Points on a hilly landscape, in no order, each with its height.
From any point a ball rolls to the lowest of the 2 points nearest to it. It stops when none of these is lower. Distance is the straight distance between rows; heights are no part of it.
Q559: [-14  28   2  -2  10  16   0  17 -17   5  11   4  -1   6 -12 -11  -6  -4
 -10 -15  33  12  10]  height 29.7
Q819: [-14  10 -23  -4   6  26  -8  17   5  -3  11  -4  13   4 -14  37  10  21
  15 -25  10 -16 -10]  height 32.1
Q57: [-30 -18 -12 -35  -9 -33   3 -13  -7 -16  -1   5  32  45  24  13  13   1
   4  -2   4   1  22]  height 21.6
Q860: [ 24  -4  -4  11   9   3   1   3   5   6 -11  -3  -6 -24 -11  32 -22  12
  15  -1 -30 -46 -31]  height 31.0
Q727: [ -6  16 -10  12   6  39  -1  32  23   5   6  -6 -18 -29 -19   9  -2   2
   1  -7  29   6 -26]  height 33.4
Q420: [ 23 -21   5 -13  17 -20   3  11   3  -5 -30   5 -15 -16   2  15 -27  24
   6   1 -18 -18 -14]  height 36.6
Q72: [ 20   3   1  -5   1  -2   1  12  13  -5  -5 -13  -6 -12  -6  15   5   9
  16   7 -36 -33 -25]  height 26.6
Q184: [-20 -21   5 -15  10 -29  12 -39 -11  -8  17 -20  14  47  -9 -58  -2  -5
 -21  40 -47  11  41]  height 8.4
Q499: [ -8  18  -2 -14   5 -22 -23   8 -15  -9   7  -3  -1  39 -25   6   8   5
   3  -3  -5 -38  10]  height 23.7
Q271: [-24   8  -8 -22  -7 -26 -20  -7  -3  -1   2   2  13  40  -2  16  15   2
  15  -1   5 -33   5]  height 26.7
Q763: [-38  16 -13 -27  11  10 -29  21   7   1  -4   8   5  12 -16  24  -6  17
  12 -14  36 -25  -4]  height 24.4
Q909: [ 22 -25   1  16   5   5  15   5   0   0 -22   8 -15 -35  10  13 -26  13
  -6  -9  10  22 -11]  height 14.9
Q221: [ -2   7  -6  -9  -6 -24   0  -8 -22 -16  20 -10  22  51  -2   0  23   7
   1  -9 -11 -15  21]  height 13.9
Q965: [ -8  -6  19   8 -18 -20   0 -36  10  21 -15   9   3 -12  13  -1 -18 -14
  13  22 -22 -12 -11]  height 61.4
Q643: [  5  -6  -7 -10 -14 -33  -7 -11   3 -21  12 -12  17  41  11  -4  34   3
  11  11 -28 -20   9]  height 6.6
Q231: [  4 -20 -26  26  11  35  -8  16  28   2  -2  10 -14 -23  -3  39 -21   9
  -4 -26  50  19 -23]  height 20.8
Q20: [-31  37  -3 -29   2   9 -15  37  -8  -2   9 -16   0  20 -18 -14  11   8
   2   4  28 -32  10]  height 20.1
Q649: [  8  13  22  -2  16   4  15  -2 -24 -13  18 -12   2  22 -10 -49  28 -24
 -19   9 -34  -2  39]  height 15.7
Q850: [ 28  14   8  -6  22  12   8  15 -27 -14  11  -9  -5   5  -1 -54  43  -9
 -24   1   2  16  34]  height 27.8
Q24: [-11 -32 -17 -39  -7 -33   5 -10 -10 -23   1  -7  25  36  29 -10  28   9
  -5   6  -7  15  29]  height 15.5
Q138: [  0 -18   5 -23 -15 -23  -2 -15  14   0 -11   1   5  -6  22 -17   9   4
   9  27 -23   6   1]  height 57.4
Q40: [ -4 -19   4 -25   2 -35   3 -14  -3 -21   4 -15   3  41   0 -44   1  11
 -17  28 -42   5  31]  height 13.3
Q613: [ 14 -21  -3   0   5  -6   9   3   5   1 -24   0  -8 -28   8  35 -32  22
  16  -4 -18 -26 -26]  height 34.1
Q700: [ 20  -2  -3  43 -23  18  -2 -10  18  13  14   5 -30 -10   0 -22  -1 -52
 -25  23  34  32  -3]  height 37.2
Q225: [-25  37  15  -2   1  20   4  16 -11   2  18 -11   8  13 -23 -15  14 -21
   3   1  -5 -19   8]  height 16.3
Q985: [ -1   6 -10 -14 -20   4   6  18  13  -8   8 -15   9  -7  14   7  30   9
  17   1  -7   1 -13]  height 4.2
Q599: [-14  22  13  14  -5  10 -13  -7   9  23  -3  12  -6 -14 -17   4 -15 -20
  10  10   5 -21 -19]  height 35.5
Q484: [ 13  16  14  18 -11  24   0   6  20   7   3  -5 -16 -30   0 -39  33 -37
  -9  21   5  17 -12]  height 22.7
Q433: [ 13 -26 -15 -33  -2 -25  -2  -4   2 -13  -2  -3  14  12  30 -22  40  12
   2  10  -7  18  20]  height 9.3
Q392: [-10   4   9  -3  12 -20 -16 -13 -15   8  -6  23  -1  14 -14  16 -33   4
   0 -11   8 -17   7]  height 72.7
Q30: [-12 -14  -5 -14 -27 -11   1 -20  14  13  -4   6  13  -6  30 -12  24 -11
   7  20   4  22  -2]  height 53.2
Q389: [ -8  26   1  12  21  36  -3  22  -9   1  10   2  -5  -9 -29  11 -17   3
  -7 -21  19  -3  -1]  height 30.7
Q446: [ -7 -25   9 -12  -8 -38   3 -39  -9  -4  -1   6  14  31  12  -5 -11   3
   1  13 -33   2  22]  height 71.8
Q762: [-22  27 -15  11  10  48 -22  18  20  10  10   1  -6 -19 -34  18  -4   5
   4  -8  29 -21 -21]  height 35.3
Q834: [-11  -8  15   0   0 -33   1 -34 -19   6  -5  13  10  19   2   8 -32   0
   0  -3 -15  -9  15]  height 72.4
Q358: [ -7 -32 -11   5  -6   0  -2  -2  17   2 -21  22   7 -11  28  35  -7  -4
   0 -15  32  24  -9]  height 46.4
Q89: [-13   1 -18 -25   8  -3 -22  25   2  -1  -9   6  -2   3   0  15  13  16
   6 -14  35  -7  -2]  height 26.9
Q396: [ 18 -10   8  10   2   8  18 -17 -18   8   8   3   1 -15   8 -39   7 -11
 -25  10  -3  48  26]  height 22.6
Q676: [ -2 -14 -33  20  -8  24 -14  11  33   4   2  12  -7 -11   9  32   7  -7
  -1 -16  56  21 -18]  height 24.1
Q244: [  8   9  -6 -21  24   8  -7  36  -2  -5  -9  -2 -18  -6 -22  17 -12  26
   5 -13   8 -18 -10]  height 35.2
Q696: [ 37 -22   7  26  -1   5   7  -4   6   7 -15   4 -25 -41  12 -14  -9   1
 -10  11   3  26 -13]  height 9.1
Q403: [-10  25  14  -3 -20  23  15  16  14   4   5 -15  -4 -23   4 -34  21 -20
   1  24  -5  13 -10]  height 23.6
Q640: [ 22  -8   1  38  -6  16  13 -15  -3   7   4   1   4 -25   6  22 -11  -2
   5 -15 -12   3 -17]  height 68.4
Q989: [-23  41   7  -9   1  25 -14  32  -9   7  16 -14   2  14 -23 -20  33 -11
   2   4  22 -35   8]  height 18.5
Q14: [ 32 -39  -9 -19   8 -18  -2 -13   0  -6  -7   4   4 -11  32 -27  29  16
 -10   7 -13  40  19]  height 15.3
Q201: [  7   8  12   7   5 -11  -5 -20 -21  15   6  19   0   8  -4 -18  -3 -12
 -10  -5  12  14  17]  height 29.8
Q126: [-12  25  13  10  -6  10  12  -9 -13   7  19  -5  11  10  -7  -3   6 -17
   4  -3 -15  -7   5]  height 13.8
Q957: [-27   5  -4  20 -25   7  -1 -28  19  18   3  12  16  -5  11  30 -11 -16
  16  -8  17   1 -15]  height 65.6
Q713: [-24  25  -7 -22   6  -1 -23  23  -8  -3   4  -4  -3  25 -26   9   0  14
   8  -3  13 -41   0]  height 21.9
Q452: [-30  15   6  26 -14  19  15 -20   2  16  10   1  14  -9   3  23 -30  -9
   9 -15   8   6  -8]  height 66.9
Q74: [-15   3 -21 -20  -1   7   1  30   4 -20   8 -20  12  13  -6  34   6  27
  18 -22  -3 -15 -10]  height 35.1
Q443: [ -6  12  18  40  -8  16   5 -22   0  24   1  10  -5 -23 -10   4 -24 -29
  -1   4   2  -5 -12]  height 33.6
Q728: [-11  12   0 -14 -23  10  18  13  10  -3   4 -16   7 -15  19 -17  21  -1
   4  11   1  27  -6]  height 16.0
Q440: [-15  -9  -9 -16  -3  -1   6  13  11 -10 -12  -4  11  -2   9  39 -10  20
  18 -16  -4  -9 -16]  height 38.9
Q600: [ 11  -9   6   1   4 -34   6  -1  -6 -34   2 -16   2  40 -13   3 -15  14
 -11   5 -45 -22   3]  height 24.5
Q934: [  5  -8   7 -22   8 -36  -5  12  -3 -29  -8 -10 -13  33  -8  -7 -16  16
  -7  13 -26 -20   7]  height 20.6
Q345: [  9   6  -9  26 -20  22   4   2  12  10  11   3 -13 -11   4 -12   6 -28
 -18   5  37  37  -5]  height 34.6
Q171: [ 28 -28  -5   1   3  -2   9 -13  -8   1   2   1  -3 -19  23 -40  19   6
 -19   7  -6  49  20]  height 19.5
Q48: [ 24  -6  20  -1  28   9  13   0 -22   0   2   0 -14 -11  -3 -60   5  -7
 -31   9 -15  35  33]  height 24.9
Q144: [-15  -5   7  16 -21  -9  -8 -29  14  24 -14  20   1 -16  10  17 -19 -16
  10   9  12  -3 -17]  height 63.7
Q143: [  3   6  -4  -2 -14   8   7  13  22   1 -10 -11   1 -25   8  15   6   6
  25   7 -18 -15 -31]  height 18.6
Q788: [-12  -2 -23  -4   3  15 -15  13  10   0  -1   8  11   0   3  32   9  14
   9 -28  35   0  -7]  height 29.3
Q866: [  7 -19 -27  -5  -6   4 -16  16  23   1 -13  18 -10  -7  21  13  22 -10
  -7  -9  61  29 -10]  height 28.7
Q868: [ 37 -24   0 -11  23 -20   2  13 -10 -13 -19   8 -16  -7   4  15 -14  28
  -3 -14  -8   2   1]  height 37.9
Q708: [ -6  10  -1  47  -4  34  11 -13   2  14   7  -2   8 -23  -5  33 -28  -5
  11 -20   2 -10 -21]  height 67.6
Q973: [ -6  19  -5  -8   3  -3 -14   0 -13   8   5  13   3  15  -7  -3   9  -4
  -2 -10  27  -2  10]  height 28.9
Q907: [  7   1 -22   5  -9   8  -6  10   8   4   2   9 -10  -7  14  -5  13  -9
 -14  -6  50  36   0]  height 31.9
Q247: [ 40 -15   1 -11  17 -21   4  11 -12 -22  -3  -6  -8  10   4   0   6  23
  -2 -11 -21   1   9]  height 38.8
Q475: [  3   3  15  -2  -9 -18  -7 -27   3  13  -2   7  -1  -1   8 -21   2 -12
   6  20 -21  -4   5]  height 59.6
Q548: [ -5 -18 -11   5  -5   5   2   0  13   3 -16   6   8 -19  18  40 -13   9
  14 -13   8   5 -20]  height 42.7
Q993: [ 26   3  12  13  -5   7  -2  -1   9   7  -6   1 -18 -30   3 -24  11 -12
  -6  15  -2  12 -11]  height 15.6
Q877: [ -6 -19  -5   1 -15  -8   2 -13   3  11 -10  15   9  -9  23   5  -3  -7
  -1   1  20  26   0]  height 49.4
Q571: [  3 -35   5  -3 -11 -29   9 -35  -6   3 -10   9  17   4  27  10  -4   3
   7   2 -22  16  11]  height 70.6
Q931: [ -8  19   5  13 -12  26  17  11  14   2   4 -17   2 -26  -1  14  -7  -6
  16   1 -14  -4 -26]  height 26.2
Q493: [ 18 -10  -4  -1  -8 -30  -1  -3   2 -22   7 -16   8  28  -3  15   9  10
  13   3 -41 -30  -6]  height 18.3
Q416: [  3  11  10   6   0 -10  10 -10 -23  -8  20  -7  14  26  -4  -3   8  -6
  -1  -8 -23  -1  20]  height 11.4
Q291: [ 19   9  18  -1  20  12  14  13 -24  -9   5  -4 -10  -6  -7 -37  15  -8
 -20  -2 -11  21  22]  height 26.4
Q675: [ 14  13   9  -7  16  13  -4  31   2   1  -9  -3 -22 -22 -22   1  -8   9
   3   1  -2 -17 -20]  height 34.0
Q710: [ -2  -8  11  -3  12 -19  16 -33 -18 -14  24 -18  12  48  -9 -60  18 -14
 -22  24 -45   4  46]  height 11.5
Q376: [-13  28  -3  10   4  27 -17  10   6  15   6   1  -4 -11 -30  15  -1  -6
  10  -3   3 -32 -18]  height 36.9
Q543: [  0  12   4  17  26  34   1  21  -4   6  -6   5 -17 -28 -30  19 -41  12
  -4 -17  10 -15 -17]  height 31.5
Q175: [ 18   3  25  14  11 -12  -6 -23 -24  13  -5  17 -12  -6  -7 -17 -23  -8
 -15   2  -5   5  14]  height 30.5
Q486: [  2   4  11   0   9 -11  22 -13 -27 -20  29 -20  14  44  -8 -38  23 -11
 -19   5 -36   6  41]  height 13.7
Q552: [-14  11  -7  12  -9  36   5  19  27   4  -1 -11  -2 -30  -1  23 -10   4
  15  -8  15   2 -32]  height 30.6
Q156: [-34   0  -9 -16 -10 -18   0 -15  -7   0   3   6  28  33  11  29   1  -2
  11 -15   6  -7  11]  height 26.8
Q95: [ -3 -11   7 -36   8 -38  -2   9  -5 -25  -9 -11 -10  34  -2 -35 -12  17
 -16  26 -18  -1  21]  height 17.2
Q133: [ 15 -11 -14  13  14  21  11  20  13  -1 -13   5 -15 -35  -4  31 -24  21
   4 -20  23  11 -24]  height 18.4
Q305: [  2   2  26  26  -5   0   0 -27  -6  22 -12  15 -13 -20   0 -15 -28 -21
  -9  14  -1   9  -1]  height 31.8
Q498: [ 18 -17   2  18  -9 -10   4 -25  -6   9  -6   8   7 -12  17  19  -8   5
   9  -7 -16   3  -5]  height 69.3
Q900: [ 17  11  18  19  22  17  -4  15  -3  10 -14   8 -25 -30 -24  -1 -24  -8
  -9  -3   5 -11 -15]  height 32.7

For each start below, name the point where the ball stops.
Q957: Q416
Q907: Q696
Q291: Q433
Q868: Q143
Q440: Q416
Q271: Q416
Q446: Q416
Q599: Q973
Q376: Q143

Call two points neighbours if one is among the 2 nearest of the other. Go from one point of each pair to the other, from neighbour to neighbour, staying as low as possible. Name the highest point that can't be avoided.
Q184 and Q643: Q600
Q184 and Q973: Q244
Q696 and Q184: Q376
Q696 and Q985: Q403
Q416 and Q643: Q221
